A landscape with many valleys, sampled at points; each row gives a point and its height.
A ball rolls from a point to whichever of its 5 nearest points has the largest drop for the distance, and stops where none of them is lower. Distance is the straight distance between rows; heights are no part of it.
Toku (h 108): [123 170 144 137 150 132 129  76 129 145 109 138  84 126 117  84 107 146
 115 174 101 126 107  94 136 105 155 123]
nite (h 250): [159 137 144 153 110 111  82  99 102 149 131 145 203 144 132 111 171  80
 158  80 212 105 114 119 109 165 115 131]
Pilin (h 79): [178 172 146 160 144 117  59  91 169 187 102 128 158 103 118 129 128  93
 152 105 184  97 126 108 172 155 143 123]
gonel (h 179): [167 163 118 182 171  91 133  74 154 160 114 128  72  63 106 120 111  81
 123 115 194 122 102  93 178  79 151 155]
zozud (h 385): [ 89 103 162 176  52 162 115 174 114  70 175 137  90 191 181 195 174 121
 128  84 128  82 118 130  97 175  98 112]
ragaz (h 343): [146  92 130 100 144 120 113 188 163 100 128 154 158 104  97 178 143 126
 119 148 143 129 140 197  50 131  69 135]
Buko (h 51): [136 149 131 152 152 125 110  64 109 156 112 119 105  88 116  68 105 129
 111 179 143 131 130  76 131  90 159 143]
maf (h 313): [113 119 139 163 105 105 121  89 110 126 144  96 151 184 153 117 159  96
 176  70 151 142 111 115  94 132 142 134]
vebo (h 165): [132 129 130 148 141 134  78 100  93 146 109 140 148 101 125  68 116 129
 129 187 143 134 149  88 120 114 155 132]
vut (h 226): [130 127 147  87 152 157 158  85 111 155 146 119  87  54 127 100  93 124
  97 215 146  63 164  41 122  64 156 170]
fegab (h 105): [130  91  87 114 143 103 173 115 105 112 146  70 154 116 166 155 107 137
 113  90 118 157 137 142 202 117 147 128]
betot (h 39): [103 166 123 168 115 120 108 109 125 158 123 163  83 203 122  96 154 157
 140 139 143 109  95 125 147 158 134 129]
riv (h 57): [162 143 127 162 141 107  77  88 143 171  96 131 153  90 110  95 121  94
 133 137 192 124 124 102 174 112 167 150]
bada (h 268): [156 115  64 128 115 143 137 190 122 104 170 115 169 142 141 160 134 126
 119  79 106 181 118 135 183 133 110 175]
dum (h 261): [115 108 125  45 154 115 142 156 134 113  83 126 163  73 125 125  97 134
 112 155 146 110 165 149 105  99 131 139]
Mari (h 543): [ 62 138 128 176  62 123 130 122 142 136 145 127  83 235 161 124 166 135
 163 111 150  92 115 118 136 163 132 111]
ped (h 240): [146 128  39 141 112 195 130 200 144  96 174 109 165 156  79 141 136 122
 116 122 102 177 119 107 152 110 105 171]
zalo (h 84): [126 123 114  57 154 120 167 119 109 131 103  97 150  80 140 113  88 142
  91 165 132  91 150 107 129  87 150 134]
lole (h 270): [144 110 105 152 131 130  96 156  77 119 146 108 172 115 182 140 134 130
 135 103  98 124 127 113  86 139 167 146]
zota (h 157): [123 113  97   4 144 113 189 108 139 116 119 108 132  99 116 128  74 133
 108 146 149 124 150 136 141  79 144 148]
Zesu (h 196): [124 100 113 162 138 137  89 129  72 133 126 125 167  96 150 108 115 146
 131 147 124 126 151  96  97 125 173 125]
sotir (h 101): [154 180 148 167 154  83 125  79 171 174  97 127 114 130 114 103 140  94
 143  97 174 121  91 109 167 127 139 139]
liger (h 245): [163 116  77 107 135 137 116 198 117  96 163 132 192 107 128 163 141 130
 119 124  97 156 125 159 133 124 105 167]
delok (h 67): [171 170 144 147 161 119  98  65 139 154 119 163  85  80  97  94 112 122
 116 165 159 148 112  91 172 110 143 144]
nopel (h 211): [117 116 169 152 128 181  65 181 118 152 115 164 152 110  96 127 119 126
 134 197 126 104 142 130  36 144  95  99]
reve (h 89): [188 176 152 158 155 108  86  89 177 190 109 148 112  81 112 131 116 112
 135 111 158 105 112 102 187 150 145 129]
danu (h 457): [ 83 144 145 158  98 129 132 119 125 140 116 131  91 197 151 127 137 155
 132 128  93 110 113 139 125 157 134 102]
rine (h 73): [114 116 165 170 124 168  78 166 103 128 125 171 147 135 104 141 127 125
 114 174 106  89 129 135  50 151  95  94]
laga (h 298): [130 104 126  88 123 121 152 154 113 120 119 114 148 140 149 143 112 130
 114 120  82 160 141 173 145 135 119 110]
repu (h 169): [119 117 130 134 143 117 132 110  92 140 101  92 145 116 163 123 108 137
 109 139  92 129 139 122 125 110 171 124]
Nem (h 197): [119 103 129 109 117 106 152 131 118 116 129  93 146 143 166 155 125 130
 124  94  91 163 141 166 179 139 128 111]
kezo (h 121): [134  71  66  54 152 135 209 113 111  86 159 115 150 112 107 121  80 152
 124 125 158 134 133 110 156  82 143 140]
Kino (h 160): [132 163 144  43 145 126 177  90 148 129  85 114  92  76 132 126  85 148
 101 151 106 104 135 133 122  91 139 135]
kol (h 129): [116 143 150 169 129 116  68  91 112 151 107 144 147 163 122  89 128 131
 133 129 153 137 113 121 115 139 145 134]
Lamu (h 155): [135 101 111 153 131 140  72 105  94 150 124 140 153  90 122  71 120 126
 123 193 165 124 158  74 135 106 159 142]
Zup (h 80): [150 166 138 173 160  89  99  71 145 165 103 132 108 116 109  97 130 105
 129 128 179 140 108 101 172 114 155 152]
zum (h 392): [122 109 126 129 103 115 131 168 116 114 145  95 147 148 171 170 147 115
 131  70  90 165 136 167 164 153 124 122]
vugun (h 150): [119 156 150 130 150 128 161  84 136 147 105  89  89 134 152 115 102 141
 108 128  75 128 120 128 146 102 160 114]
Maz (h 307): [149  92 115  89 145 131 113 204 124 115 127 153 192  47 135 148 136 125
 122 174 130 122 165 146  74 120 122 153]
dutu (h 174): [ 91 152 158 177 117  87 169  77 167 139 116  80  82 181 153 112 130 132
 156  96 111 142 106 106 158 116 152 124]
bolu (h 367): [127 115 148 160 100 151  86 173  86 107 135 131 143 145 162 172 149 115
 123  93  85 119 112 162  91 156 124 128]
vis (h 217): [142 178 162  81 154 148 167  99 152 143 113 162  52  61 104  90 101 173
 140 177 111  94 121  96  74 132 138 134]
gom (h 171): [ 97 137 135 175 104 164  77 138  81 138 124 172 107 197 110 127 146 141
 124 163 137  80 108 136  95 160  97 100]
niniv (h 205): [ 96 103 144 185  83 166  88 148  83  83 154 162 102 200 139 152 165 124
 122 109 149  78 102 137  83 159  91 109]
Nituk (h 82): [125 105 116  83 160 126 166 104 101 149 124 102 146  78 156 122  87 141
  83 182 128  79 147  87 140  76 178 143]
fuza (h 201): [116 104 148  79 143 142 116 173 124 139  75 131 155  42 127 114 108 131
 130 183 144  87 192 123  76 114 122 144]
dudad (h 135): [129 153 143 138 142 140  90  94 116 148 106 148 123 107 101  71 112 135
 128 184 127 126 135  98 107 111 151 127]
Gav (h 276): [151 110 133 130 126 146 100 202 108 113 139 145 171 110 133 178 138 117
 104 138  89 129 124 173  81 143  91 125]
biku (h 246): [119 145 161 103 140 166  87 123 127 154  98 154 126  80  94  72 106 141
 141 198 130 115 157  98  87 114 123 128]
Solat (h 467): [118 130 153 157  68 140 102 141 113  87 181 113 151 182 182 146 193  82
 178  42 139 117  95 116  76 136 111 132]
Sapif (h 358): [164  89  73  89 149 132 133 206 116 100 150 166 193  70 136 152 134 154
 107 148 115 116 130 119 128 114 128 162]
pufu (h 102): [126 114 126 128 150 145 110 105 101 145 115 121 140  74 126  76 102 138
 118 202 136  99 164  56 113  87 165 145]
goter (h 540): [119 107 151 152  76 164 123 189 134  65 181 147 110 165 163 235 165 117
  87 106 107 106 113 155 142 164  57 117]
Peg (h 220): [113 149 160  84 140 134 152 142 153 148  76 151 124 114 121 122  95 157
 116 171  91  96 134 164  97 119 113 105]
buga (h 130): [126 105 128  65 151 137 134 137 106 141  99 115 144  54 139 103 106 144
 115 185 139  73 172  89 103  99 158 146]
fad (h 106): [187 162 146 166 165 100  92  79 157 165 121 147  81  58 104 120 115 103
 127 127 171 126 111 104 196 116 165 138]
nafop (h 141): [123 168 138 155 113 118  84 110 134 169 113 174 113 200 114 113 164 138
 133 112 182  87  95 129 157 175 113 129]
vober (h 523): [114 110 155 139 108 127 112 151  99 118 124 124 145 156 151 146 128 134
 121 111  80 126 123 165 111 154 128 104]
bapi (h 252): [135  98 105  98 135 139 132 181 170  83 141 131 139 116  72 155 130 122
 137 131 138 170 139 173  61 116  90 132]
Neter (h 143): [113 124 118  26 140 115 162 133 167 110  78 126 108 107  94 124  83 146
 119 139 155 132 153 169 112  94 125 147]
bafu (h 118): [141  84 105  79 157 122 161 144  99 122 132 120 175  74 153 130  97 154
 100 153 128  99 147 108 139 102 155 128]
mudes (h 162): [108  93  73  49 121 153 203 125 148  84 129  84  96 120  69 118  82 132
 145  99 135 176 175 130 110  98 129 116]
Rap (h 110): [130 126 135  89 158 138 141 114 105 146  91 118 137  78 145 105  98 135
 104 173 111 104 165 111 113 102 161 128]
Lan (h 134): [101 123 131 141 134  94 159  91 125 127 124  41 122 148 177 136 113 129
 136  84 107 134 127 123 158 106 171 115]
pupe (h 112): [110 109 124 100 128 100 179  99 129 123 123  72 133 125 167 143 110 135
 113  94 102 163 142 148 195 121 149 112]
Geze (h 167): [135 109  62  93 127 164 189 154 117  88 155 102 131 128  79 122 123 127
 143 104 107 205 157 127 130 114 113 125]
lubik (h 269): [146  97  68  80 142 135 156 177 118  87 146 135 172  98 106 136 136 130
 125 132 124 168 144 147 116 107 113 151]
Lufe (h 225): [103 158 154 147 133 129 136  99 128 144 100 121 106 159 136 101 121 153
 124 146  85 123 115 135 127 128 144 106]
ribi (h 560): [107 135 147 137  68 148 126 162 127 107 192  91 146 161 211 172 175  82
 175  27 107 125 107 115  99 139 116 142]
gesal (h 138): [166 160 141 138 175 125 136  45 128 148 137 156  62  59  96  91 107 110
 115 183 159 138 117  82 160  77 159 153]
dumal (h 16): [154 158 135 154 149 128  74  82 129 170 110 158 122  93 102  80 122 121
 128 164 173 143 125  95 166 122 139 148]
sib (h 218): [112 154 180  68 149 153 123 135 153 152  83 142 105  53 104  90  97 152
 132 187 125  87 164 110  77 104 137 148]
Vilod (h 287): [107 136 152  96 130 125 142 158 137 141  92 136 138 125 119 131 101 152
 114 157  92  99 133 170  87 132 102  92]
rupib (h 137): [161 190 156 179 169  60 156  96 181 165 108 122  94 113 103 119 141  81
 159  78 175 113  92 105 167 113 133 132]
sot (h 161): [ 99 103  97  71 124 162 181 138 166  86 116  97  88 134  53 117  91 141
 145  92 117 183 176 144 104 123 112 101]
peva (h 69): [113 138 141 163 112 145  46 134 101 158 119 201 131 168  92 107 138 129
 122 151 158 103 108 131 117 162  92 121]
sen (h 125): [147  96 111 113 145 140 109 180  83 126 133 142 184  63 147 127 120 138
 117 168 100 109 163 113  84 120 146 133]
lage (h 231): [165 135  54 114 129 183 119 200 153  88 176 116 163 137  85 159 147 103
 124 132 112 183 112 127 109 113  84 166]
butuv (h 145): [109 103  91  64 126 128 174 144 149  90 120 110 118 133  73 124 104 129
 143 106 133 181 174 162 105 104 113 115]
Luzim (h 216): [153  98  38 101 140 170 174 171 119  77 176 137 169 106 102 122 115 147
 136 117 122 172 117 117 154 103 121 154]
Lere (h 21): [153  69 120 122 140 151 110 187  93 115 132 157 189  50 148 120 127 154
 116 176 113  88 166  86  96 115 142 154]
vofot (h 257): [128  98 156 104 144 144  96 192 125 140 106 142 175  47 131 131 127 127
 126 184 141  98 176 132  52 128 111 135]
Mibi (h 131): [129 157 131 153 104 127  61 129 127 180 122 193 119 173 104 122 150 137
 120 121 181  84 100 141 163 188 107 125]
pufo (h 111): [139  85 133 103 131 148 111 162  97 138 111 137 171  47 143 105 123 137
 126 190 125  86 185  85  89 108 152 137]
Lekon (h 301): [145 122 108 122 107 191 114 178 199  77 182  96 121 153  61 191 162 116
 132 129 113 182 123 130  75 141  46 146]
rez (h 238): [145 126 144 167 103 124  50 101 105 143 125 158 177 142 117 113 160  96
 145  92 192 113 110 128 108 172 120 129]
tis (h 133): [109 131 119 137 157  99 171  78 121 132 105  51  98 126 170 136  97 125
 108 119  98 128 134 119 168  83 170 124]
suron (h 109): [163 176 145 164 152  94 104  84 165 176 111 159 112 140 102 115 144 121
 130 115 172 116  86 115 180 153 133 139]
nuv (h 154): [122 158 127 168 165 102 142  68 132 137 109  83  91 119 139 100 106 114
 110 143 127 125 118  81 141  71 179 150]
Fup (h 132): [135 169 126 155 130 127  67 113 132 168 116 191 103 159  97 104 141 148
 126 141 164 116 100 119 163 164  98 130]
povo (h 206): [188 174 147 174 184  95 126 108 177 181 112 117  83  47 113 140 109  74
 149  84 163  98 110  85 178 101 159 114]
rinis (h 168): [103 117 159 176  74 146  78 133  94  92 143 164 129 192 145 139 176 101
 142  77 172  91 102 137  81 163 103 120]
pum (h 214): [132 110 118  59 141 119 153 149 145 103  90 131 155 105 104 137 107 136
 125 133 131 150 155 173 106 109 115 119]
rires (h 204): [136 122 130 167 110 101  81  93  96 144 122 136 173 143 131  99 153  93
 152  92 180 128 117 118  96 147 139 137]
modo (h 229): [132 181 111 173 131  85 164  91 144 150 140 166  47 177 125 101 162 153
 150 120 154 117  88 110 176 164 134 133]
moz (h 99): [120  81  67  78 153 124 213  81 111 111 150  72 132 129 123 135  95 137
 110 104 143 156 130 126 206  81 132 127]
Pebu (h 166): [187 152 140 152 168 105 133  74 159 139 145 192  53  64  83 119 117 147
 126 165 164 136 115 109 192 128 140 115]
fabog (h 78): [134 157 139 158 132 123  62  97 123 162 105 165 137 144 101  80 127 127
 134 153 156 129 118 117 134 145 134 130]
Gozu (h 659): [ 87 105 160 146  78 126 127 154 126 112 166 104 133 164 185 178 146 111
 141  64 100 143 123 156 140 173 121 103]
gufe (h 30): [ 82 108 156 134  74 123 148 145 139 125 141 113 124 184 177 167 144 133
 130  82  86 132 124 163 167 173 114  99]
vuk (h 90): [124 102  96 100 154 102 168 118 106 122 123  83 150 109 162 141  91 146
 100 124 105 137 148 145 169 104 154 123]
gir (h 120): [157 176 130 161 131 110  92 105 157 177 126 190  93 146 113 128 147 150
 128 121 170  92  99 127 189 179 127 131]
mubid (h 234): [146 111 101 124 128 126 119 170  90 107 140 110 176 114 166 157 130 136
 123 113  87 142 133 160 130 135 142 138]
lafem (h 172): [103 145 144 175 134  69 154  79 156 145 108  70 116 174 147 103 151 100
 171  94 157 131 107 109 135  96 151 129]
nosis (h 203): [130 121 158 140 127 149  92 187 105 121 129 150 160 121 121 168 128 117
 110 155  89 102 128 162  60 141 106 103]
resid (h 142): [196 159 123 158 156  94 117 100 149 165 154 184  56  89 110 156 133 166
 131 129 148  94 123 114 192 185 138  97]
ninid (h 71): [128 126 115  85 162 118 166 104 104 132 110  90 141  93 156 122  88 139
  89 170 108 109 145 115 139  85 162 129]
refu (h 88): [121 110  96  64 147 116 205  86 114 133 125  70 131 120 144 146  79 133
  92 134 122 125 135 133 198  79 144 129]
nupof (h 178): [112 150 139 157 143 109 129  70 128 133 106  91 103 160 142 107 117 142
 129 129  98 132 113 115 135  94 174 132]
davus (h 669): [106  96 153 143  82 143 132 182 121  93 160 144 123 169 158 206 154 117
 109  99  89 125 122 171 134 163  78 101]
suge (h 117): [150 173 138 167 168 104 124  61 149 142 125 144  68 106 102  86 131 121
 122 141 150 143 103  98 167  98 157 146]
nuka (h 271): [112 142 141  84 126 128 179 116 148 136  94 114 114 146 143 131 106 154
 111 137  74 128 137 176 162 136 112 106]
luzaf (h 127): [181 174 141 177 168  82 137  84 169 167 119 169  70 125 104 124 141 136
 139 109 162 112  89 117 182 153 138 132]
vovi (h 219): [124  99 109 139 138 124 111 145  77 128 131 119 169  96 165 123 113 149
 114 143 106 111 145 113 109 122 168 133]
muk (h 209): [126 146 161  61 153 141 155 104 126 154 100 117  82  43 129 106  92 135
 110 187 142  78 162  72 109  80 159 172]
fofin (h 344): [108 117 142  95 107 127 168 158 146 130 101 133 133 161 132 146 118 156
 108 133  79 123 130 191 141 140  94  90]
suf (h 230): [130 103 111 110  99 152 156 174 182  82 177 122 110 170  64 168 155 120
 131 111 114 185 147 161  94 144  58 106]
Dod (h 128): [136 168 138 147 135 135  83 113 129 165 118 184 101 145  89  85 137 159
 130 173 141 116 108 114 132 151 112 126]
makas (h 265): [111 144 159 142 125 159  98 144 118 150 100 156 132 148 106 103 109 154
 129 178  97 107 124 135  78 141 119 101]
vaseg (h 126): [106 118 115  57 122 123 199  97 151 109 117  94 109 142 104 118 101 144
 117 106 116 180 152 153 181 115 103  94]
Nir (h 273): [ 89 150 156 158 102 121 162 104 146 141 113 110  75 190 154 110 140 160
 136 123  85 127 114 124 155 150 144 104]
veze (h 175): [147  94  75 101 151 120 152 163 105  99 147 126 179 101 153 149 119 148
 110 115 117 138 135 142 160 123 139 137]
dirog (h 314): [114 128 154 135 128 146  87 148  98 133 105 140 154 129 131 124 112 142
 126 154  90 120 137 153  71 135 130 107]
Bopo (h 180): [128 165 162  63 153 150 150 111 143 147  88 124  98  52 134  97  96 145
 115 180 115  97 145 110  94  98 148 138]
zed (h 341): [161 105  88  92 129 145 108 202 157  80 159 139 162 117  88 171 148 111
 126 148 129 174 124 170  74 114  77 158]
fina (h 244): [138 117  75 111 122 148 153 175 130  82 179 114 140 140  95 146 144 113
 130  99 105 214 142 143 145 138  91 135]
nafo (h 224): [171 158 154 118 178 135 149  64 139 130 144 184  58  51  75  85 113 141
 126 191 156 141 124  87 134 109 139 131]
vek (h 295): [113 112 150  75 143 127 135 180 149 128  74 140 140  66 105 128 109 135
 128 157 134 108 164 170  68 118 119 130]
tak (h 345): [134 105 137 125 127 134 106 173  94 114 123 126 161 121 151 151 132 126
 114 138  85 138 132 163  96 150 122 126]
fuped (h 368): [151 122  98 133 109 138 108 197 107 107 163 123 168 129 162 179 146 106
 122  89  92 166 122 163 151 152 115 168]
Mik (h 210): [106 158 148 172 127 108 151  79 147 146 115 119  68 182 134 101 128 151
 140 120 100 128 105 115 152 120 152 129]
zusug (h 212): [118 119 159 152 120 153  70 146  85 134 116 156 155 127 121 120 125 128
 129 165 112 115 133 133  75 137 129 111]
tur (h 272): [108 112 178 108 145 150 102 174 155 151  75 153 136  57  97 114 102 137
 139 194 134  81 177 147  45 130 125 141]
kab (h 241): [125 126 116 185 138  89  94  77 107 148 112 106 154 131 142  90 136 116
 142 112 168 121 135 105 114 116 166 140]
fini (h 156): [ 90 135 141 172 129  76 176  81 162 143 117  46 107 172 161 121 147 106
 169  78 138 140 117  92 136  90 154 108]
lod (h 309): [ 95 130 161 161  81 130 117 113 115 117 137 141 116 215 149 120 179 108
 151  82 177  99  99 124 105 160 113 111]
feleg (h 213): [105 152 142 171 108  99 123  82 154 153 129 136  95 209 133 100 160 130
 164 103 158 106  94 117 146 153 133 127]
dalin (h 144): [131 100  87  60 131 135 177 126 126  88 133 112 136 132  95 120 106 131
 139 113 126 193 155 147 149 111 108 108]
laza (h 185): [134  94  76  38 154 121 168 139 123  97 126 123 157  96 118 121 100 139
 121 137 143 140 155 143 125  99 131 143]
rog (h 338): [148 139  51 123 120 201 162 200 162  90 162  88 137 118  63 151 135 110
 134 123 102 174 134 110  91 128 106 155]
vezus (h 443): [145 115 126 127 102 165 118 185 169  72 189 135 129 178 100 212 173 120
 101 127 124 164 105 152 123 139  19 132]
Favud (h 119): [131 106  97 123 147 117 147 132  91 116 125  93 164 108 174 149 105 143
 110 114  90 134 142 146 145 119 171 124]
Ton (h 446): [ 82 120 153 132  81 116 169 134 139 134 133 115 100 189 171 148 128 154
 121 118  74 126 119 154 164 168 125  90]
Kaza (h 311): [ 91 137 165 160 102 101 140  87 149 140 137 121 131 204 150 105 175 110
 183  81 159 121 111 114 121 146 133 120]
gitem (h 207): [160 113  59 107 127 132 148 178 110  96 173 114 162 125 124 140 140 122
 132  96 112 192 131 138 165 130 108 156]
ponut (h 95): [148 163 153 167 142  96  91  84 150 174 100 133 144 143 110 101 147 104
 144  95 194 116 102 120 156 151 138 130]
vidod (h 147): [132 145 136 153  98 152  35 143 115 159 125 193 130 165 107 154 151 123
 115 101 202  50 114 129 159 182  81 117]
tal (h 288): [136 154 152 155 131  84 122  86 132 152 124 107 170 168 141 111 177  72
 170  90 191 119 100 116 127 131 125 126]
Paf (h 258): [120  97 113  83 104 123 173 156 158 104 128 139 136 163  82 146 127 133
 121 120 115 170 143 179 120 130  72  96]
Potal (h 208): [134 162 140 129 141 158  87 116 136 155 117 188 110 104  72  75 112 159
 143 195 125 123 129 108 114 130 116 121]
baf (h 151): [105 168 125 169 119 114 138 102 143 151 133 156  66 200 130  94 159 156
 137 138 137 112 102 113 153 157 132 124]
goza (h 116): [196 162 155 172 178  94 126  89 176 161 133 174  62  55 109 144 116 124
 127 110 156 118 108 110 194 135 153 111]
sop (h 173): [152 115 129 162 123 125  40  94 106 157 114 159 172 103 111  91 131 107
 140 142 197 132 134 104 141 150 144 141]
zopur (h 251): [151 120 122 171 107 113  49 114  96 150 123 149 186 118 132 103 146  94
 147 106 194 130 129 109 105 163 140 146]
tapup (h 215): [156 146 120 165 169 114 134  67 124 157 130 131  59  68 106  98 106  85
 103 158 179 128 112  79 184  62 164 166]
mema (h 202): [106 151 152 161 128 126 110  94 118 145 101 145 117 173 114  87 132 151
 133 147 121 116 113 130 121 139 141 114]
miv (h 232): [112 127 140 170 120 102 100  95 115 141 124 102 134 163 149 107 140 121
 147 100 131 129 117 118 111 134 162 131]
tib (h 148): [129 169 158 111 161 126 175  72 131 130 109 116  74 105 138  96  96 152
 110 166  81 114 111 114 128  89 153 117]
lete (h 176): [134 186 156 180 143  78 174  69 193 158 115 120  73 170 123 107 163 112
 156  90 169 126  88 112 169 125 135 137]
Safal (h 164): [121 181 154 121 145 150 143 102 135 146 101 154  85 118 106  82 106 168
 129 185  86 106 114 107  99 125 132 123]
ripal (h 158): [181 163 110 166 174  94 147  82 146 152 138 197  48 106  87 110 134 161
 125 143 152 117 105 122 186 157 140 117]
vum (h 605): [ 77 107 167 164  52 146 126 141 130  89 181 123 114 193 193 163 165 101
 171  56 132 108 103 115  99 169 118 111]
fodu (h 293): [126 107 158 106 139 146 103 191 126 131 103 151 163  61 122 136 126 121
 127 184 118 103 167 148  56 131 115 118]
marer (h 199): [105 107 134 149 118 103 155 112 130 115 145  59 138 157 193 153 149 125
 166  54 106 135 124 127 137 144 158 122]
kelag (h 188): [162 169 131 137 168 115 139  89 140 148 133 194  66 108  87  87 128 167
 130 173 135 131 107 107 152 146 125 112]
Supad (h 340): [ 60 141 149 166  74 106 173 104 177 143 148 105  79 207 176 125 141 137
 166 102 126 111 115 106 156 157 146 115]
Sakev (h 159): [122 156 124 121 164 123 160  74 110 145 118  92  94  93 140 107  86 130
  97 175 105 109 128  94 135  66 181 146]
Varik (h 249): [133 111 130 154 133 156  41 115  86 148 113 162 174 107 115  86 123 118
 139 182 154 137 153 101 100 133 138 121]
dof (h 357): [149  93  94  88 126 130 148 177 144  83 149 131 156 129 110 144 135 118
 120 125 113 187 135 182 110 123  78 121]
Melem (h 510): [ 82 115 165 156  37 167 123 174 144  67 176 134 113 175 198 184 172  98
 147  53 129  87 110 123 106 165  98 103]
Rif (h 512): [ 67 125 135 170  61 142 122 135 112 128 145 145  90 218 156 132 177 118
 154 104 163  79 104 118 121 170 118 110]
Dizo (h 349): [ 84 124 146 175  88 151  95 144  97 125 138 151 112 211 134 130 157 137
 130 119 129  97 103 133 104 165 116 107]
kalak (h 149): [158  91  49  75 150 124 179 138 103  83 153 122 159 111 118 128 104 141
 124 128 132 161 139 129 157  97 124 139]
mel (h 624): [123 126 151 141  69 150 106 189 134  94 180 122 132 154 186 203 160  90
 124  52  97 138 106 140 135 158  90 143]
gepu (h 186): [125 106  99  75 117 120 169 141 125 102 131 104 148 138 122 133 121 123
 123 107 105 184 151 172 160 126 109 104]
Ronos (h 123): [118 122 101  39 127 117 183 101 155 110 101 105 122 135 100 108  96 137
 118 120 121 168 154 163 140 106 109 121]
Duk (h 373): [153  96  70  69 141 139 132 185 134  85 146 140 162  92  99 150 133 125
 139 146 143 158 143 146  82 107 110 157]
Dases (h 379): [137 127 132 170  88 141  74 151  80 111 156 120 152 156 179 140 161 100
 154  59 109 123 111 122  75 145 140 156]
sog (h 122): [136  95  56  79 138 138 194 122 109  82 159  93 137 123 105 122 104 144
 132 102 129 184 145 128 178 114 118 124]
dizin (h 124): [117 124 153 184  90 152  54 135  79 122 130 175 140 173 113 124 151 112
 125 111 164 109 106 134  85 151 112 121]
zis (h 189): [123  92  98 100 128 147 156 169 173  73 146 111 114 133  52 150 122 123
 151 114 126 191 157 163  70 133  78 121]
Vezu (h 335): [131  96 137  75 154 114 112 184 149 118 102 153 170  71 106 144 129 122
 123 159 151 124 156 173  67 114 104 143]
sok (h 342): [103 140 148 135 118 137 126 134 114 149  96 134 118 167 127 113 123 159
 131 156  75 106 120 148 116 146 128 103]
Tas (h 383): [132 114 148 124 116 132 123 182 123 106 137 145 166 131 138 184 143 121
 102 135  94 129 129 194  93 144  77 111]
kemi (h 228): [ 95 148 157 165 122 102 133  89 138 136 107  92 108 193 155 105 138 143
 151  93 111 134 112 122 131 127 158 117]
Nivo (h 146): [125 126 147 174 117 135  49 108  93 144 110 171 158 140 107  92 137 117
 131 143 161 134 126 127 108 145 133 135]
dap (h 264): [152  93  96  86 151 124 134 183  98 111 116 143 187  74 143 138 123 142
 112 154 113 136 155 143 111 120 133 138]
veba (h 330): [ 65 159 136 167  81 114 186 107 171 159 139 103  63 198 175 128 137 163
 145 123  95 124 125 120 177 161 138 110]
Zaro (h 440): [126 112 133 141 111 125 115 152  95 118 140 116 152 132 172 164 137 121
 130  94  77 145 126 156 121 157 131 126]
pakal (h 163): [117 150 151  77 148 136 147 122 131 146  72 119 126  90 133 109  96 154
 110 163 102 105 137 138 109 100 144 114]
Fab (h 136): [125 119 114 125 150 132 114 100  90 149 115 110 153  86 148  89  96 144
 113 179 119 106 149  89 121  99 170 131]
fosus (h 429): [127  97 126 107 108 126 150 175 137  99 153 139 137 155 119 169 145 118
 113 108  98 185 132 185 143 151  75  97]
Mab (h 315): [117 119 147 173  97 145  77 162  79 116 133 140 154 144 152 152 138 121
 124 109  92 128 123 142  75 141 137 123]
bonir (h 283): [ 71 117 165 162  84 105 145 104 153 131 148  79 124 188 180 133 152 110
 186  71 125 131 126 112 123 146 145  93]
Lora (h 328): [ 76 136 162 146 108 111 170 107 152 143 116  89 104 172 172 137 122 157
 130 103  88 133 135 137 171 151 145  97]
Tasiv (h 716): [ 75 109 151 160  48 147 131 171 121 104 162 126  96 200 173 177 164 122
 137  88 111  99 123 138 132 171 112  99]
Raz (h 221): [146 113 115 133 137 146  95 193  93 125 135 145 182  94 155 150 131 125
 107 146  96 132 140 134  84 135 139 138]
ren (h 140): [147 172 139 176 168  78 153  67 163 147 112 119  67 136 115 100 139 109
 136 104 163 134  80 116 173  98 152 140]
Suru (h 237): [108 134 150 157 111  91 137  81 132 131 146  95 156 193 160 112 168  88
 184  80 164 134 111 112 111 126 132 116]
boko (h 187): [115  98 115  88 113 115 182 129 135 102 139 122 132 156 114 132 123 132
 127 104 103 191 159 168 172 130  96  93]
puru (h 352): [134 101 153 151 103 153 111 188 117  96 146 147 142 150 130 218 151 119
  98 143  99 105 113 179  80 155  62 113]
ril (h 170): [138 103  98 123 127 111 142 146 102 117 143  88 165 111 177 155 134 131
 127  83  97 160 128 155 161 136 147 138]
nefa (h 222): [114 128 148 107 133 130 150 115 122 134  99 103 142 139 157 125 109 139
 107 134  81 131 130 159 137 120 134  98]
Laba (h 336): [149 118 109 130 116 198 139 177 205  91 173  65 104 134  58 182 142 125
 134 118 104 182 134 123  62 168  76 141]
fibu (h 471): [144 132 107 136  90 144 106 186 119 111 171  96 161 134 192 185 158  98
 144  39  98 130 113 134 135 147 132 168]
tebav (h 113): [126 166 142 167 147  96 121  68 142 149 107 125  87 154 117  86 139 117
 131 121 155 137 102 107 152 120 155 135]
Fulam (h 114): [107  99  81  44 140 124 200  93 128 104 133  88 119 136 101 121  88 122
 116 114 136 174 162 137 166  87 131 122]
manaz (h 50): [160 121  52 117 117 157 126 195 128  87 180 125 165 135 103 146 146 123
 125 113 106 183 122 138 137 122  93 169]
telid (h 115): [156 160 151 158 129 126  61  92 138 179 109 173 131 136 102 110 137 125
 138 117 181 108 104 119 169 168 130 136]
vuto (h 223): [125 121 144  60 153 131 191  88 130 159 141 110  92  49 135 130  83 122
  83 192 143  52 150  68 130  56 173 172]
vuder (h 489): [137 110 111 131  99 134 124 171 127  92 175 126 150 146 151 177 154 104
 120  66 102 190 119 158 163 155  92 140]
zapos (h 437): [157 118 124 115 116 150 109 188 154  77 170 143 153 144 104 205 165 108
 103 133 108 168 107 171 109 131  51 145]
zenaf (h 83): [126 105 104  66 164 110 199  93 113 132 131  92 127  93 150 149  76 137
  75 155 129  93 137 114 180  56 159 137]

Where does a ball stop that starts at each point below?
Vezu | Lere
vum | peva
gir | dumal
gepu | ninid
Melem | peva
Nir | ninid
nite | dumal
laza | ninid
boko | ninid
resid | dumal
povo | dumal
